A landscape with many peaks, sampled at points; each row gives a point and its height.
From any point a climber steps to the highest of the 4 points nearest to it. It stops when none of these is higher. Distance is the straight distance between rows; heights are no part of it.
Vuf: [  9  -2   4 -25 -11   6  -1  -4  -1  -3   2  -3 -22 -11  -5  12]  height 29.2
ratem: [ 14  -5  10  21 -20   8   0   5  16  15   2  15  -9   5  -4  -5]  height 30.3
tepa: [ 13  10  11  26 -10   9   2   1  19  14  12  14   1   6   7 -11]  height 47.2
Fip: [-29   5  -7 -26  18  -7  10 -14  -9  -4  -9  -8   1 -12  -3  -3]  height 13.9
tifo: [-36  -2  -2 -10  31 -12   5  -8 -14  -3 -14 -12  12 -12  -4  -2]  height 23.5
dimik: [13  1 -8 -4 -9  1 -2  6 11 -5  2 -3 -5  1 -3  2]  height 65.3
Gonal: [  0 -23  20  23 -23   4   0   3  -2  25  -6  28  -8   7  -4  -1]  height 31.0
Dufav: [  4   9 -14  -4   3 -10   2   7  12  -7  -1  -3  13   4  -1   0]  height 51.0
zedi: [  9  -6  -5  -5  -4  10  -9   3 -13  -8   5 -11 -11  -1   0  10]  height 59.4
tivi: [ -3   5 -12 -22   2   0   5   0   0 -12   2  -8  -8  -8  -2   4]  height 34.2
Momu: [-42 -11   7  -7  26 -12   5 -25 -16   8 -24  -9   9 -15  -5 -11]  height 26.7
Babin: [ 5 17  0  8 13 -6 -2  1  5 -3  5 -1 23 18  7 -8]  height 52.9
tul: [  3   9 -15 -10   1 -14   4   5  19  -6  -3  -2   9  -3  -4   2]  height 55.1
bopa: [ -6   3 -13 -16   8   3   3   4  -8 -13   3 -12  -5  -5   1   5]  height 54.9
nim: [ 15   3  -5  10 -15   4  -4   6  15   1   6   4  -2   6  -3  -5]  height 47.5
lero: [-13   1 -11 -11  18   5  -4   4 -16 -14   5 -16   2  -7   1   3]  height 30.7
gepe: [-18   4  -5  -4  27 -22   4  -1   0  -9 -18  -7  20  -1   4   6]  height 30.4
Did: [ 12  17   3  18   1   3   1   1  16   2  12   6  13  13   8 -14]  height 60.0
lovop: [  4   9  -9   3  12  -5  -3   8   0 -10   1  -7  16  10   3  -2]  height 48.5
fug: [  3   6 -10 -28  -4  -6  10  -4  13  -6   0  -1 -11 -16  -5   6]  height 39.4
lof: [ 13  12 -11   5  -6  -7   2   5  26  -1   3   5  11   2  -4  -7]  height 45.1
bida: [-24   2  -7 -13  23 -21  11  -3  -1  -5 -20  -7  13  -7   2   3]  height 28.9
Mav: [ 10 -20  14  15 -25   5  -5   4   4  18  -5  17 -12   8  -7   2]  height 41.9
vopi: [-12   6 -13 -15  14 -11   7   2  -2 -12  -7  -8   7  -1  -1   3]  height 39.6
Kubub: [  9   7  19  32  -1  17   1  -6  -4  11  17  10   2  11  19 -11]  height 23.4
famo: [ 12 -26  15  -3 -24   4 -12   1  -5  14  -6  14 -15   5  -9  10]  height 59.5
led: [ 11 -19  16 -15 -17  10 -12  -3 -16   2  -1   2 -21  -2  -5  18]  height 44.9
nurov: [ 5 10 -6  9 13  2 -8  7 -7 -9  8 -9 16 13  6 -2]  height 48.8
Fuvun: [ 15  -5  -1  11 -11   9  -8   6  -3  -3   4  -5  -5   8   0   0]  height 34.9
Zofo: [  7  -6  -6  10  -1  12 -13   6 -18 -10  11 -11   0   4   4   4]  height 35.3
tezus: [-21   3 -10 -15  22  -7   3   1 -10 -11  -4 -13   8  -6   1   2]  height 30.5
fuv: [ 11  -9   1 -18  -9  11  -5   0 -10  -6   5  -7 -21  -6  -2  12]  height 32.3
pavub: [ -8 -15  26  30 -14   2  10   3   5  32  -3  38  -6  -4   1   5]  height 56.4
miv: [-41  -9   4 -12  23 -15   9 -23 -13   9 -27  -8   7 -14  -4  -8]  height 55.5
Ris: [  7  -1  24  36 -10  12   5  -3  -2  17   8  18  -7   6  15  -7]  height 27.5
tapaz: [ 10  -1 -10  -4  -5   4  -4   6  -1 -10   4  -9  -5   2  -1   5]  height 44.5
bolak: [  2  14   2   3  18 -22   1  -1  14  -4  -7   2  31  11   3  -5]  height 49.2
nafe: [13 11 -2 15 -4  3 -3  6 10  1  9  1  8 12  3 -9]  height 54.3
siman: [-18   4  -8  -8  25 -10   1   4  -8 -12  -7 -13  13  -1   1   4]  height 33.7
kad: [ 14 -19   7  -1 -18  10 -11   3 -11   1  -1  -1 -15   2  -3  10]  height 39.7
Papu: [-14  16  -4 -37   2  -7  16 -17  -1  -1  -1  -2 -11 -20  -4  -4]  height 4.8
rez: [  7   6 -15 -16  -4  -8   4   3  16  -7  -2  -2  -1  -5  -5   3]  height 48.7
Fibol: [ 11   7   2  25   5  12 -14   2 -14  -3  17  -3  12  14  11  -8]  height 44.6
Vazis: [ 18 -16   7  -2 -23   5  -7   3   4   5  -2   7 -15   1  -7   5]  height 44.3
gotir: [ 13  -3   3  25  -5  13 -14   3 -14   0  12  -3   3  11   8  -5]  height 41.5
luta: [-16   1  -8 -19  14  10  -1  -2 -17 -11   8 -16  -8 -12  -1   4]  height 18.5
sisif: [ -8   9 -15 -21   6 -14  11   1  10  -9  -7  -3   4  -8  -1   2]  height 47.3
Mepam: [ 11  -5  14  28 -18   8  -1   5   7  15   5  15  -7   7   3  -6]  height 35.4
nid: [-16  10  -6 -33   8  -2  14 -14  -5  -5  -1  -5  -8 -15  -2  -1]  height 6.3
firok: [ 11 -18  12  20 -22   7  -7   3  -5  14  -1  12  -9   8  -3  -2]  height 33.6
kupit: [ 10   2  12  30 -18  10   3   0  25  21   6  21  -8  -3  -6  -5]  height 27.0

For each start below, name the point where the climber stops.
Fip => bopa
fug => dimik
Kubub => Did
bida => bopa
gepe => bopa
siman => bopa
Fuvun => dimik

Call two points neighbours if one is among the 4 nearest of the other. Go from one point of each pair to the other, from neighbour to neighbour, staying as high as possible. Name the lowest point that can't be avoided.
zedi / tul => tapaz
miv / pavub => bida
Did / tul => bolak
dimik / Did => rez
